Points, in no order, along strands that fork and pass close to each other.
Two points are linked if the straight distance between their rows is under 45.9. Some points are linked to none.
J_875: -12, -8, -14, 11, 24, -1, -10, 5, 15, 4, -5, -21, 6, 16, -1, 2, 16, -18, -12, -21, 7, -3, 11
J_698: -10, -18, -2, -1, -22, -13, 8, 23, 2, -1, 1, 10, -7, -6, 16, 5, -2, 18, -4, 12, 11, -8, -5
J_131: -14, -6, -14, 17, 8, 5, -7, 8, -9, 16, -19, -16, -7, 10, -7, 9, 4, 3, -11, -5, 12, -4, -2
J_496: 12, -6, 7, 5, -12, -26, -11, 3, -16, -14, -3, 9, 3, -8, 18, -1, -16, -7, -4, -5, -15, -5, -9
J_546: -10, 11, 13, -1, -24, -5, 13, 2, -3, 12, 16, 20, 4, -2, 6, 13, 1, 14, 3, -11, -29, 7, -4
J_939: -11, 0, -4, 4, -3, -23, 1, 9, 4, 9, -13, -9, 6, 32, -4, 13, 7, 2, -13, -15, 14, 7, 3
J_102: -2, -10, 0, 11, 12, 23, 1, -11, -17, -3, -6, -23, -15, 5, 10, -9, -7, -15, -10, 12, 18, -18, 2
J_646: 10, -5, 5, -2, -1, 0, 0, 0, 0, -13, 13, 23, -6, 4, 2, -10, 8, -13, 10, -10, -5, -8, 9
J_540: -20, 20, -22, 5, 2, 6, 3, -18, 12, 9, -7, -5, 12, -6, -9, 0, 9, 13, -7, 4, -3, -3, 10
J_147: -1, 5, 3, -6, -6, -19, -1, -3, -15, -4, 2, 17, 1, -32, -3, 14, 0, 5, 12, 0, -11, 16, -21
J_719: -5, -10, 10, 22, 15, -3, 2, 21, -2, -5, -15, -38, 6, 20, 2, 24, 6, -17, -12, -3, 32, 16, -4
J_964: 9, 10, -20, 13, 22, 34, 3, -8, -18, 14, -10, -9, -5, 21, -3, 8, -9, -21, -8, 2, 20, 16, 16
J_495: 6, -20, 0, -11, -18, -25, 1, 10, 32, -2, 7, 16, 11, -9, 16, -1, -2, 5, -8, 0, -31, -3, -16
J_12: 12, 24, -35, -15, 1, 2, -3, -30, 10, 2, -13, -10, 12, 10, -28, 4, -6, 4, -1, -1, 12, 22, -9
J_806: 5, -2, 0, 10, 13, -30, -26, 11, 5, -13, -3, -13, 10, -7, 1, -7, -12, -1, -10, -16, 6, -13, -3
J_168: 15, -2, 3, -15, -19, 0, 5, 11, 9, -5, 30, 2, -4, -32, 11, 19, 10, -5, 2, 2, -16, -9, -8
J_206: 18, -2, -1, -9, -4, 2, -19, -4, 12, 0, 19, 22, -8, -26, -19, 1, 21, 7, 8, 1, -32, -1, -21
J_648: 0, 20, -21, -7, 0, 10, 0, -27, 14, 7, -3, -1, -1, -25, -13, -4, 2, 7, -4, 12, -17, -8, 4
J_778: 17, -18, -11, -12, -7, -11, 6, 10, 4, -1, 4, 2, -3, -11, 5, 6, -17, -9, 15, -17, 2, -6, -7
J_851: -4, -2, 21, 21, 2, -8, 6, 22, 8, -21, -10, 7, 4, 13, 12, -6, -3, 10, 5, 9, 6, 6, -4
J_733: -14, 14, -2, -4, -8, 5, 11, -6, 4, 7, -5, -16, -3, -8, 5, -15, -11, -7, 0, -10, -12, -4, 9
J_154: -2, -13, 37, 4, 5, -11, 16, 4, -8, -7, 3, -8, -2, -12, 16, 1, -6, 0, -1, 18, 3, -20, 0
J_479: 5, -14, 34, 3, -17, -13, 3, 25, -9, 1, 25, 10, -3, -21, 37, 7, -21, 4, -2, 14, -4, 4, -12
J_232: 7, -8, 5, -9, -23, -47, -15, 6, 5, 2, -5, 21, 21, -1, 0, 5, -11, 25, -12, 3, -12, 5, -21
J_655: 3, -2, 1, 20, 7, -18, -8, 11, 24, -25, -9, 3, 8, 18, -3, -1, 7, 9, 2, -1, 12, -3, -2
J_169: 5, 0, -14, -31, -8, 14, -15, -24, 10, 8, 17, 27, 4, -16, -22, -10, 21, 11, 5, 13, -24, 29, -27
J_430: -11, 12, 10, -5, -2, 22, 5, -9, -24, 15, 11, 8, -10, -11, 5, -6, 6, -9, 4, 12, -4, 0, 23
J_155: -4, 12, -20, -6, -3, -6, -15, -6, 20, -9, -10, -12, 0, 15, -27, -11, 14, 11, 2, -1, 19, 5, 4
J_412: -3, -14, 23, -5, -10, 2, 5, 21, 7, 3, 14, 22, -12, -13, 20, -6, 2, -8, -7, 0, -30, 3, -19
J_143: 8, -10, 25, -7, -8, -20, 1, 27, 25, -3, 16, 24, 2, -7, 19, -12, -5, -1, -13, 1, -25, 2, -16
J_478: -8, 6, -5, 24, 18, 6, -1, 9, -6, 8, -19, -35, -2, 12, -11, 22, 9, -5, -14, 0, 26, 9, -2
J_299: -10, 11, 25, 2, 8, 15, -6, -2, -18, 1, 24, -11, 1, -15, 14, -15, -12, -5, -8, -13, -5, -10, 6
J_109: -3, 29, -4, 3, 16, 23, 8, -2, -12, 17, 1, -1, 9, -10, -8, 1, -8, 3, -3, -4, -6, 8, 13
J_60: -8, -7, -4, 9, 3, 30, 7, 10, 6, 10, 15, 6, -4, -13, 9, -4, -1, 6, 20, -2, -3, -3, 10
J_631: 0, 1, 31, 8, -7, -6, 10, 18, 8, -15, 1, 10, -4, -12, 9, -10, -8, 10, 12, 10, -11, 8, -8
J_901: -1, -4, 13, 0, 5, 13, 7, -7, -3, 0, 19, 16, -18, -22, 11, -3, 12, -12, -3, 13, -14, -13, -6
J_962: 3, -16, 20, 7, 8, -1, -1, -1, -18, -3, -17, -30, -13, 9, 0, -6, -2, -12, -6, 12, 15, -19, 8
J_217: 9, -11, -8, 1, 8, -30, -17, 3, 27, -15, -5, 0, 14, -9, -2, -5, -10, 5, 0, -14, -9, -5, -16
J_834: -2, 9, -11, 16, 17, 26, 7, -2, -25, 12, -23, -8, -3, 8, -4, 12, -8, -7, 11, 8, 12, 18, 10
J_390: 9, 11, -17, -20, -4, 28, 12, 0, 12, 20, 10, 16, 1, -17, -11, 1, 3, -1, 9, -1, -26, 9, 7
J_394: 7, 2, 38, 8, -9, -1, 0, 6, -4, -13, 16, 1, -5, -21, 20, -3, -8, -4, 0, 7, -26, -4, -8
J_319: -9, 15, -17, -11, -10, 10, 0, -6, 20, 12, 10, 12, -5, -3, -15, -16, 1, 17, 9, -5, -6, 10, -3
J_50: 3, 17, -25, -18, 4, 19, 9, -5, 11, 11, -6, 8, 8, 1, -17, -6, 2, 1, 6, -8, -7, 14, 7
J_402: 14, 18, 3, -8, -1, 13, 1, -10, 1, 2, 28, 20, -11, -6, -8, -5, 1, -11, 15, -8, -9, 4, 14
J_741: -23, -16, 13, 23, 23, 20, 7, -1, -15, 3, -10, -28, -7, 16, 21, 1, -11, -11, -10, 3, 24, 13, -9
J_530: -13, 2, -31, 14, 22, 4, -10, -11, 26, -1, -3, -8, 10, 16, -7, 3, 12, -5, -10, -17, 10, 8, -5
J_351: 17, 14, -31, -36, -8, 0, 0, -25, 4, 5, 2, 5, 12, 6, -30, -7, -7, 8, 0, -8, 4, 18, -16
J_545: 11, -16, -20, -4, -3, -18, -14, 2, 32, -21, -10, -6, 12, 5, -13, -4, 4, 15, -3, -2, 0, -11, -18
J_26: 2, 18, -14, -7, 23, 3, -12, -14, -11, 5, -18, 1, 3, -2, -26, -4, 12, -12, 2, 1, 4, 10, 19
J_705: 3, 27, 9, -6, -6, 10, 17, -13, 4, -3, 14, -5, -4, -30, 4, 7, -5, 3, 9, 15, 1, -3, 3
J_841: 2, -14, 3, 14, 12, 5, 19, -8, -16, 9, -23, -18, -7, 32, 8, 16, -6, -20, -6, -3, 7, 1, -3
J_855: -2, 12, -8, 7, 1, 4, 13, 0, 0, 4, -11, -21, -4, 28, -4, 11, -7, -15, 7, -5, 22, 15, 8
J_660: -3, -15, -10, -7, -17, -20, -4, 24, 23, -4, 1, 5, 6, -3, 5, -3, -6, 25, 2, 2, 7, -3, -12
J_66: -6, 30, -16, -14, -8, 10, -13, -24, 15, 4, 6, 7, 11, -21, -27, -14, 14, 23, -4, 16, -11, 10, 2
J_633: -5, 11, -14, 6, 14, 11, 7, -25, -1, 6, 4, -3, -13, -13, 2, -1, -3, -8, -8, 21, 22, -16, 8
J_417: -17, 12, -15, 14, -2, 14, 3, -8, 2, 3, -7, -16, 15, 13, 8, 6, 7, 0, -7, -9, -2, -7, 20
J_599: -18, 1, -23, 5, 20, -4, -8, -9, -13, 21, -7, 2, -5, 6, -10, 12, 14, 1, -13, -2, 20, -3, 5
J_564: 3, 32, -18, -7, 0, -3, 7, -21, 0, -9, -9, 4, 6, 3, -17, 6, -11, 11, -1, 3, 8, 16, -16
J_573: -7, 10, 15, 17, 15, 5, 8, -1, -19, 16, -4, -26, 0, 19, 1, 7, -16, 2, -17, -11, 11, -8, 1
J_328: 2, 35, -9, -14, 5, 11, 16, -16, 3, -6, 4, 14, 8, -15, -16, 1, -3, 6, 6, 16, 6, 22, 3
J_941: 8, -26, 49, 9, -11, 4, -5, 18, -10, -7, 23, -3, 7, -12, 36, -3, -29, 11, 7, 18, -1, -1, 1
J_955: 1, -27, 10, 5, 14, 13, 6, -9, -7, 9, 14, 13, -10, -4, 14, -2, 0, -18, 4, -1, -12, -21, 3
J_353: 1, 4, -3, -24, -18, -41, -7, 0, -3, -7, -3, 12, 19, -2, -13, 3, -4, 15, -4, -11, -1, 16, -21
J_993: 7, -7, -17, -6, 5, -6, -5, -4, 0, 8, 9, -6, -8, -2, 0, 3, -11, -16, 8, -17, 10, -15, 4
J_455: 13, 13, -16, -40, -4, 21, -13, -23, 6, 11, 12, 19, 20, -21, -29, -10, 19, 9, 7, 20, -23, 44, -8
J_440: 12, -21, 4, 11, 8, -17, 11, 0, -12, -9, -10, 3, 8, 11, 12, 24, -6, -5, -12, 3, 5, -19, -7
J_483: -3, -12, 13, 3, -11, -8, 9, -9, -9, 17, -2, 10, -15, 2, 4, 2, 2, -2, 17, 6, -19, -15, 12
J_237: -6, -1, 8, -12, -13, 1, 11, 17, 0, -10, -5, -7, -3, -7, 11, -11, -3, -6, 2, -4, -5, -5, 5
J_381: 1, -5, -8, -16, -3, 5, -4, -17, 14, 9, 16, 25, 7, -14, -18, 6, 23, 11, -3, 2, -30, 3, -21
J_484: -8, -41, 13, 17, 16, 10, 14, -3, -2, 9, 2, -17, -5, 24, 27, 9, -18, -7, 6, 3, 14, -6, 2
J_321: 10, 6, -11, -37, -13, -13, 0, -14, -5, 0, 8, 14, 17, 0, -24, 3, -1, 13, 0, -11, -4, 23, -25
J_847: -8, -5, 3, 5, 20, 2, 5, 5, 5, -10, -19, -16, 1, -5, 6, -8, -1, -8, -14, -2, 0, -12, -9
J_538: -7, -4, -9, 8, -17, -3, 16, 7, 3, 7, -6, 2, -9, 4, 2, 11, -3, 22, 9, 11, 10, -11, 1
J_291: 13, 16, 0, -18, 6, 10, -3, -1, -8, 11, 13, 17, -1, -3, -22, -3, 10, -6, 2, -16, -16, -7, 14
J_280: -3, -14, -14, -11, -18, -14, 7, -9, 28, 3, -1, 11, 1, -5, 1, 0, 2, 11, 1, 1, -22, -8, -13
J_13: -6, 21, -3, -15, -20, 11, -6, -8, 21, -3, 27, 15, -9, -33, -3, 2, 21, 17, -4, 15, -18, 17, -24
J_487: 8, 32, -5, 0, 5, 27, 11, -14, 1, 6, 10, 11, -2, -28, -8, 1, -5, 3, 9, 26, 0, 12, 16
J_34: -3, 14, 6, -8, -7, 16, 5, -5, 9, 0, 21, 17, -19, -31, 6, 1, 21, -6, -2, 21, -23, 8, -11
J_878: -9, -25, 4, 15, 8, 23, 14, 5, 8, 10, 7, -10, -4, 9, 20, 0, -9, 1, 11, -3, 2, -13, 8
J_289: 0, -18, 3, -1, 28, 23, -4, -7, -13, 3, 5, -3, -3, -4, 10, -9, 0, -26, 2, -10, -2, -9, 12
J_67: 21, -9, 10, 8, -2, 2, -5, 21, -27, -22, -6, -7, 3, 9, 11, 5, -13, -8, 5, -9, 11, -3, 3
J_24: -1, -19, -2, -2, -6, -17, 8, 6, 0, -1, -24, -3, -6, 16, -4, 5, 9, -7, 15, 3, 10, 2, 6
J_303: 8, 9, -5, -18, -18, 4, 1, -20, 27, 1, 13, 19, -2, 5, -22, -13, 12, 10, 12, 1, -21, 2, -1
J_301: -10, -19, 16, 26, 23, -1, -5, 14, -6, -14, -18, -27, 5, 13, 20, 7, -6, -12, -10, 4, 19, 13, -8
J_580: 17, 1, -1, 16, 13, 0, 0, 2, -15, -16, -15, 11, -9, 3, -6, 5, -6, -1, 1, 0, 6, -9, -18
J_974: 3, -37, 16, 15, 5, -14, 9, 18, 3, 7, -4, -5, 2, 14, 26, 7, -21, 1, 10, 9, 9, -6, 7
J_295: 14, -15, 6, 18, 6, 15, -13, 22, -19, -15, -11, -17, -5, 27, 3, -2, -2, -12, 0, -11, 17, 4, 7
J_850: 2, 0, -17, 14, -3, 2, -7, 13, 19, -1, -12, -15, 5, 11, -13, 4, 4, 16, 4, -16, 1, -9, 4
J_945: 12, 11, -4, 9, 3, 32, 15, -5, -20, -8, -9, 3, -8, 8, -2, 4, -5, -6, 11, 14, 13, 4, 14
J_428: 3, -8, -3, -31, -22, -6, -23, -9, 5, -8, 13, 14, 24, -6, -25, -13, 27, 23, 1, -3, -21, 19, -27
J_657: -2, 8, 0, 1, -2, -12, 2, 0, 0, 0, -7, 11, 5, 10, -10, 1, -1, 11, 5, -9, -3, 2, -8
J_583: 6, 15, 22, 9, 9, 5, 12, -17, -12, -5, 3, 18, -6, 10, -7, -3, 3, -2, -4, 2, -10, -13, 4
J_717: -19, 4, -1, -5, -19, 2, 8, 7, -14, 20, 2, 21, -4, 1, 1, 3, 10, 12, 11, -6, -17, 9, 6
J_785: 17, 24, -12, -28, -2, 18, -7, -22, 6, 14, 12, 27, 6, -11, -31, -10, 10, 4, 7, 14, -21, 27, 16
J_880: 14, -24, 20, 14, -1, 5, -4, 25, -31, -12, -7, -16, 12, 13, 25, 11, -24, 3, -8, 0, 11, -7, -2
J_950: 0, -9, 13, 19, -4, -1, -1, 16, -15, 16, -5, -29, -3, 34, 7, 7, -12, 1, -21, -17, 9, -14, 3
J_113: 25, 2, 17, 6, -8, -13, -2, 16, 17, -13, 15, 9, 2, -15, -3, 2, -10, 15, 1, -2, -16, -18, -12
J_578: -10, -3, -16, 11, 22, 21, -11, -5, 1, 7, -6, -16, -4, 4, 2, -11, 7, -22, -6, -8, 2, -8, 19
J_117: -14, -20, 5, 15, 0, -4, -3, 8, -6, 1, -22, -9, -18, 22, 8, -7, 13, -13, 7, 10, 17, 4, 11
J_358: -7, 3, -18, -8, 2, -15, -13, -11, -8, 8, 7, 12, 5, -2, -15, 11, 18, 9, -9, -5, 13, -11, 6
J_771: 3, -11, -8, 13, 13, -8, -16, 11, 4, 1, 8, -15, 2, -11, 10, -4, -19, -2, 1, -23, 2, -21, 0
J_398: -12, 1, 4, -33, -12, -13, -3, 2, 9, -8, 2, 10, 21, -6, -22, -9, 26, 21, 2, -3, -6, 19, -16
J_576: -4, -7, -19, -2, 1, -15, -11, -1, 17, 1, -20, -16, -18, 20, -20, -6, 21, -12, -1, 2, 23, 2, 3
J_459: -14, -8, -8, -22, -22, -17, -3, 1, -5, 19, -4, 17, -3, -2, -13, -2, 12, 13, 17, -7, -14, 13, -2
J_574: -1, 10, -2, -4, 17, 7, -15, -6, -11, 5, 4, 6, 3, -15, -15, -6, 14, -8, 7, -8, -4, -9, 21
J_380: -2, -12, 5, 24, -1, -25, -1, 17, 9, -5, -22, -16, 10, 24, 17, 13, -8, 0, -11, 7, 9, 6, -3
J_810: -6, -25, 8, 1, -19, -26, 1, 0, 8, 7, 1, 5, -6, -7, 15, -5, -1, -3, 17, 3, -16, -11, 10
J_519: 14, -4, 31, 15, 2, -19, -23, 29, -8, -20, -2, -2, 13, 10, 18, -15, -17, 1, -13, -3, 2, -9, 8
J_397: -1, -9, -8, -9, 0, -8, -7, -3, 12, -11, 19, 38, 1, 6, -4, -4, 17, 0, 15, -4, 6, 9, -1
J_565: 0, -22, 7, 13, -5, -10, 11, 13, -7, 12, -12, -14, -7, 18, 8, 12, -15, -1, 18, -2, 12, -1, 8
J_969: -3, -2, 17, 9, 13, 2, 6, 0, -3, -1, 4, -4, -14, 2, 7, -15, -16, -7, 10, -2, 9, -4, 1
J_103: 2, -6, 11, -9, -21, -15, 0, 4, 9, 2, 6, 8, -11, -23, 0, 0, 3, -1, 22, 2, -23, 3, -2
J_886: -23, -15, 9, 12, 5, 18, 6, 16, -19, 1, -4, -10, -8, 14, 21, -4, -7, -3, -6, -2, 19, 8, 1
J_78: -11, -3, 6, 15, -2, 12, -1, 0, -11, -7, -10, 15, -14, 4, 4, -10, 16, 2, 4, 15, 0, -7, 5
J_710: -10, -8, 15, -4, 4, 34, 19, 2, -21, 3, -1, -11, -8, 1, 18, -8, -12, -7, 4, 7, 14, 7, 8
J_982: -1, 18, -23, -16, -12, -3, -12, -25, 13, -9, 2, -1, 10, -5, -26, -8, 13, 20, 2, 7, 12, 2, 1
J_910: -3, -5, 13, -6, -14, -11, -3, 14, 7, -4, 24, -6, 4, -29, 18, 3, 3, -2, -3, -1, -11, -22, 6
J_726: 13, -6, -14, 17, 13, 15, -9, 8, -12, -14, -20, -7, -9, 11, 2, -2, -3, -15, -1, -6, 2, 0, -9
J_475: 10, 29, -3, -9, 4, 21, 22, -7, -4, -8, -6, 8, -1, 7, -15, -1, 2, -1, 10, 17, 15, 9, 12
J_514: -7, 4, -10, -9, 2, -11, -8, -13, 10, -5, 14, 18, -5, -16, -1, -11, 7, 0, -9, -6, -6, -5, -13
J_887: -10, 16, 7, -30, -5, -3, -8, 5, 7, 1, 15, 16, 7, -16, -16, -7, 22, 8, 9, -9, -9, 23, -1
J_849: -23, -21, 6, 22, 9, -11, -10, 3, -5, 3, -16, -15, 12, 8, 20, 2, 6, -5, -6, -5, -5, -9, 12
J_355: 4, -26, 20, 13, -13, -2, -10, 24, -18, -10, 9, -6, 8, -6, 35, 0, -21, 6, -4, 10, 6, -11, 3
J_57: -10, 9, 13, -10, -1, 12, 4, 14, -2, 2, 27, 0, -2, -23, 11, -5, 6, -3, -13, -11, -3, -17, 5
J_343: -2, 23, -4, -23, -2, 5, -8, -5, 13, -8, 22, 14, 5, -31, -16, -1, 15, 11, 5, 5, -6, 23, -19
J_238: 7, 3, -4, -18, -12, 8, 10, -4, 10, 12, 3, 12, -15, -20, -8, -4, -1, 0, 8, 0, -28, 0, -14
J_744: -19, -18, 2, 7, 4, -29, -11, 9, 11, 4, -3, 3, 14, -1, 14, -1, 9, 6, -7, -2, -6, -10, 8
J_645: -16, 5, 0, 21, 5, 1, -5, -16, -6, 0, -14, -5, -16, 13, 4, -11, 6, -9, 6, 10, 12, 1, 13
J_643: 2, -3, 4, 4, 14, 7, -3, -2, -20, 8, -26, -22, -13, 0, -11, -5, 1, -12, 2, 0, -1, -11, 12
J_267: 20, 7, 12, 1, -16, -4, -10, 6, 11, -19, 21, 22, 2, -17, -5, 7, 11, 10, 2, -2, -29, -6, -14
J_190: -9, -7, 26, 0, 5, 19, -3, 0, -21, -6, 7, -36, 4, -3, 16, -9, -18, -1, -10, -8, 5, -13, 8
J_547: 11, 10, -34, -16, -7, -2, 3, -6, 13, 6, -9, -18, 2, 9, -22, 10, -9, 6, -1, -10, 16, 4, -10
J_356: -1, 22, 5, -12, -2, 0, 7, -1, 17, -10, 20, 1, -2, -35, -2, -2, -1, 6, 9, 5, -1, 7, -16
J_629: -8, -12, -23, -5, -7, -17, 14, -22, 22, -1, -16, 1, -1, 9, 3, 4, 2, 2, 4, 3, -4, -4, -9
J_548: -10, -3, -11, 16, 15, 15, 2, -6, 14, 17, 12, 17, -2, -7, -3, 1, 5, 16, 2, -4, -5, -8, -3
J_821: -3, -13, 25, 24, 1, -16, -21, 23, -13, -8, -4, -26, 12, 29, 22, 3, -11, -4, -21, -1, 22, 0, 9
J_618: 5, -7, 23, -13, -7, 38, 21, 5, -19, -2, 11, 0, -12, -12, 15, -1, -3, -10, 16, 11, 0, 7, 7
J_64: -7, 19, 14, 3, -16, 6, 14, -1, 1, 7, 16, -1, -2, -5, 8, -7, -14, 5, 7, -12, -23, -2, 3
J_780: -3, 25, -20, 15, 10, 18, -12, -6, -1, -22, -7, 1, 6, 12, -4, -4, 9, -7, -7, -4, 14, 15, 4
J_695: 3, -3, 18, 12, 2, 2, 11, -17, -21, 13, -9, 2, -12, 21, 1, 1, -5, -7, 11, 1, -11, -12, 12
J_809: 11, -7, 1, -2, 10, -5, 6, -4, -13, 2, -22, -4, -13, 6, -17, 5, 10, -10, 16, 7, 12, -10, 14
J_415: -1, 14, -9, -13, -2, 14, 15, -3, -1, 8, 0, 2, -12, 0, -12, -4, 8, 5, -16, 4, 7, -14, 5
J_582: 6, -17, 21, -10, -8, 16, 9, 25, -17, -10, 9, 2, -3, -12, 22, -5, -6, -10, 5, 2, 0, -1, 1
J_37: -4, 15, -17, 5, 3, -19, 0, -9, -2, 4, -11, -14, 1, 25, -17, 19, 5, -4, -2, -6, 27, 16, 1
J_287: 10, 3, -3, -16, -24, -4, 11, 9, 3, -6, 26, 9, -6, -17, 11, 11, -12, -1, 9, -7, 3, -3, -5
J_568: 2, -19, -16, -2, 1, -35, -13, 10, 15, -8, -24, -12, -4, 20, -17, 7, 14, -5, 0, 0, 25, 17, -10
J_979: -4, 21, -18, -4, 11, 16, 13, 1, 11, 15, -11, -10, -2, 18, -19, -3, -5, -3, 3, -6, 13, 17, 11
J_124: 14, -11, 32, 21, -5, -22, -25, 30, -9, -8, -18, -18, 23, 20, 25, -5, -19, -2, -12, 11, 8, -4, 18
J_189: -10, -8, -15, -14, -6, -28, -7, -3, 3, 0, -7, 5, 14, 19, -15, 13, 21, 11, -8, -8, 15, 1, 3
J_763: 10, 17, -10, -9, 14, 8, -3, -7, -25, 8, -23, -7, -11, -5, -19, -10, -2, -18, -1, -1, -6, -1, 9
J_318: 10, 23, -30, 2, 22, 15, 4, -18, -5, 24, -9, -7, 4, 24, -15, 13, -8, -21, -18, -1, 11, 15, 15
J_271: 14, -6, 20, 12, 7, -10, 5, -3, -19, -8, -1, 14, -5, 12, 8, 6, -7, 0, -13, 1, -2, -18, -10
J_55: 6, 14, -30, 3, 8, 8, 5, -19, -7, 12, -12, 5, -7, 23, -10, 7, -9, -8, -13, -8, 2, 7, -3
J_174: -2, 19, -32, 6, 18, 13, -15, -13, 11, -10, -11, 0, 16, 16, -15, -3, 7, -1, -7, -14, 6, 24, -10
J_480: 17, 26, 2, -28, -16, 10, 0, -15, 14, 6, 25, 20, -6, -10, -20, -9, 11, -5, 10, 4, -22, 16, 11
J_171: -19, -5, -5, 5, -4, 0, -3, -3, -14, 3, -8, -26, 11, 7, 16, 5, 5, -14, -11, -12, -2, -15, 21
J_897: -5, -18, 25, 14, -1, -7, -7, 15, -9, 5, 11, -18, 1, 26, 17, -2, -12, 3, -11, -5, 21, -15, 16
J_895: 15, -4, 15, 6, 0, -21, -11, 20, 11, -18, 7, 0, 10, -5, 9, -5, -10, 5, -8, -7, -1, -23, 2
J_831: -12, -9, 6, 10, 9, 14, 15, -16, -3, 4, -1, -17, -12, -13, 14, -4, -10, -1, -5, 18, 9, -23, 0
J_634: -10, 0, -18, -6, -18, -4, -6, 4, 21, -7, 9, 12, 6, -4, -7, -8, 3, 27, 12, -1, 3, 11, -11
J_320: 16, -8, 35, 5, -11, -28, -6, 2, -12, -12, 14, 5, 4, -18, 25, 4, -16, -11, -1, 11, -16, -12, 1
J_832: -5, 14, -10, 0, -4, -2, -5, 9, 4, -25, -10, -6, -2, 7, -7, -8, 14, 1, -2, -1, 24, 4, 7
J_56: -6, 2, -18, -5, 7, -4, 10, -27, 14, -5, -5, 5, -5, -2, 0, 1, 8, -10, 1, 12, 8, -7, 2
J_848: -5, 17, 10, 10, 11, 19, 17, -9, -14, 12, 1, -17, 6, 2, -1, 8, -15, 5, -2, -1, 2, -9, 12
J_2: 4, -11, -11, 1, 7, -8, 15, -8, -12, 0, -22, 0, -3, 19, 1, 19, 5, -12, -16, 1, 8, -10, -11
J_43: 7, -5, 4, 4, -13, -47, -18, 14, -4, -6, -15, 8, 12, -5, 13, 1, -19, 7, -11, 3, -4, -3, -10

Follow the links from the first point to the second, and from the first to the third. Name the last point that the two ways share.
J_381, J_810, J_37 | J_50
J_155, J_834, J_321 | J_328
J_763, J_355, J_618 | J_50
J_398, J_318, J_320 | J_328

A fork is a point with three links, a tip a point with one. Leave the first point through the second and follow the links. Name the first fork or tip that comes.
J_412, J_143 | J_643
J_599, J_131 | J_459
J_478, J_131 | J_50
J_12, J_351 | J_655
J_655, J_851 | J_12

Name the points in between on the shortest way along the links from the first point to the second, in order.
J_974, J_103 | J_565, J_24, J_809, J_643, J_763, J_26, J_574, J_291, J_402, J_480, J_303, J_319, J_50, J_390, J_238
J_955, J_12 | J_901, J_34, J_13, J_343, J_356, J_705, J_487, J_328, J_564
J_910, J_939 | J_168, J_287, J_778, J_993, J_771, J_806, J_895, J_113, J_267, J_206, J_381, J_169, J_455, J_785, J_480, J_303, J_319, J_50, J_979, J_855, J_37
J_394, J_547 | J_320, J_496, J_43, J_232, J_353, J_321, J_351, J_12
J_540, J_955 | J_648, J_66, J_982, J_155, J_832, J_780, J_174, J_530, J_875, J_578, J_289
